Each row is a point on a landscape with many peaks, with its height.
From any point a climber takes the steepest step (rise divided by distance) to one of its 5 nearest points. It stops when none of these is higher. Distance is the straight distance between rows; heights are no part of it.
K882 (h 622): [124 117 123 157 142 150 114  96 133]
K964 (h 587): [ 81 156 123 112 102 135 129 126 117]
K567 (h 544): [139 131  73 164 118 157 167 125 102]
K32 (h 546): [151 142  40 158 125 156 165 135  99]
K592 (h 314): [182 163  73 224 109 168 143 134 133]
K216 (h 691): [105 146  73 132 128 145 175 118  96]
K7 (h 640): [136 111 120 167 138 157 115  96 127]
K455 (h 632): [127 116 115 165 130 158 127 102 122]
K26 (h 643): [ 83 165  76 107 121 132 175 125 103]
K826 (h 477): [108 131 106 152 121 152 153 107 110]
K65 (h 525): [157 134  69 183 113 162 159 132 107]
K547 (h 307): [166 133  78 194 108 168 148 129 116]
K708 (h 681): [112 118 151  58 122 104  89 152 126]
K278 (h 664): [121 137 149 106 144 108  97 127 153]
K254 (h 160): [166 128  89 201 107 168 136 125 123]
K390 (h 685): [122 135 148 124 152 116 101 112 151]
K781 (h 655): [ 90 159  65 115 129 136 176 122 100]
K272 (h 609): [152 118  97 185 112 167 135 114 119]
K967 (h 604): [ 90 145 137  92 106 125 100 131 125]
K644 (h 677): [149 107 131 166 159 143 107  96 145]
K81 (h 603): [147 127 175 129 155  92 118 125 168]
K60 (h 598): [143 126 158 136 164 106 113 111 163]
K823 (h 605): [135 102 177  66 130  86 111 162 137]
K116 (h 713): [113 132 145  79 125 111  88 142 136]
K457 (h 557): [143 124 175  95 136  86 107 149 157]
K175 (h 719): [175 143  82 208 103 170 144 133 124]
K688 (h 638): [132  89 188  53 133  85 117 163 123]
K218 (h 46): [176 123  99 206 111 175 120 119 130]
K779 (h 442): [136 130 159 128 156 102 107 117 162]
K871 (h 527): [ 84 150 131  93  96 129 113 136 118]
K848 (h 628): [152 123 202 133 139  88 125 140 173]
K662 (h 644): [102 153  43 116 139 147 171 120  91]
K990 (h 423): [176 155  65 205 110 164 151 137 120]
K652 (h 536): [136 133  64 157 123 156 171 126  98]
K593 (h 526): [116 136  77 145 123 150 172 118  99]
K54 (h 608): [ 99 134 142  76 113 118  90 145 127]
K676 (h 659): [151 104 122 174 147 152 108  97 135]
K908 (h 596): [154 116 224 143 131  89 122 137 175]
K171 (h 602): [146 108 189  86 129  84 114 161 147]
K371 (h 593): [151 109 213 108 124  84 120 155 160]
K63 (h 698): [155 108 144 159 172 122 114 101 155]
K113 (h 513): [102 140  95 142 119 148 165 114 103]
K862 (h 630): [137 113 111 172 126 162 130 103 119]
K142 (h 577): [154 107 222 116 120  86 116 153 163]
K35 (h 585): [ 83 157 106 119 110 137 157 121 110]
K316 (h 618): [140  93 198  70 126  84 120 164 136]
K998 (h 607): [122 122 107 164 122 160 148 106 110]
K919 (h 528): [172 156  52 190 115 159 159 141 116]
K312 (h 529): [157 110 239 147 126  93 110 137 177]
K341 (h 591): [108 131 126 145 132 148 119  99 128]
K313 (h 530): [135 140  45 146 129 154 170 126  93]
K307 (h 586): [139 122  93 173 115 164 152 116 110]
K719 (h 573): [ 93 142 118 136 118 146 143 109 116]
K477 (h 631): [ 96 143 130 128 124 139 115 109 130]
K200 (h 667): [108 126 143  70 117 113  86 148 126]
K391 (h 500): [120 148  25 127 139 154 164 125  84]
K641 (h 668): [111 106 152  49 124 105  93 155 113]
K807 (h 524): [ 78 152 124  87  92 130 120 141 113]
K351 (h 611): [ 88 155  93 121 115 136 167 121 104]
K28 (h 594): [ 86 151 120 124 110 139 140 115 117]
K462 (h 660): [120  96 166  43 135  93 104 158 117]
K931 (h 624): [118 140  57 139 129 147 174 122  94]
K405 (h 613): [ 82 163  92 112 113 135 169 125 105]
K485 (h 558): [144 136  53 156 124 155 171 127  99]
K498 (h 637): [109 139 142 118 137 121  97 116 144]
K660 (h 658): [111  93 166  34 136  96 104 154 108]
K317 (h 665): [133 123 163  83 135  93  99 151 148]
K840 (h 787): [103 143 140  96 120 122  91 132 134]
K715 (h 639): [129 113 164  64 129  94  99 158 137]
K764 (h 574): [ 77 162 106 103 101 131 153 131 110]
K711 (h 395): [142 129 174 109 145  89 109 142 160]
K500 (h 629): [153 108 112 179 131 164 115 104 128]
K703 (h 672): [157 117 212 153 147  90 130 125 177]
K276 (h 626): [136 112 172  74 133  87 104 157 142]
K430 (h 648): [121  87 191  42 141  87 121 159 115]
K79 (h 590): [114 133 140 133 146 129 105 103 142]
K825 (h 601): [140 118 140 147 162 128 108 100 151]
K227 (h 537): [163 144  53 178 115 159 162 138 108]
K57 (h 649): [115  88 184  32 141  89 118 159 109]
K926 (h 556): [101 133 121 146 124 151 137 104 117]
K945 (h 722): [158 115 181 154 165  96 129 114 172]
K984 (h 708): [155 115 159 152 170 107 121 107 165]
K594 (h 683): [166  98 126 175 162 142 105 101 148]
K564 (h 712): [119 134 148  89 133 105  91 139 143]
K409 (h 560): [134 123  85 168 117 161 161 115 105]
K896 (h 451): [ 98 120 143  56 108 115  89 152 114]
K64 (h 538): [154 108 228 127 118  90 114 151 165]
K774 (h 686): [ 98 144 135 115 123 129 102 118 133]

Call two points neighbours if one is among the 5 nearest of the other. Go from one point of each pair to the other, from neighbour to neighbour, staying as high as possible. Name the lowest point that can't be avoided.
K216 / K175 => K919
K840 / K945 => K60
K390 / K840 => K278
K216 / K945 => K35

Where does a climber stop that starts at each point below?
K341 => K840
K317 => K840
K227 => K216
K676 => K945
K926 => K840
K28 => K840
K764 => K216
K312 => K945
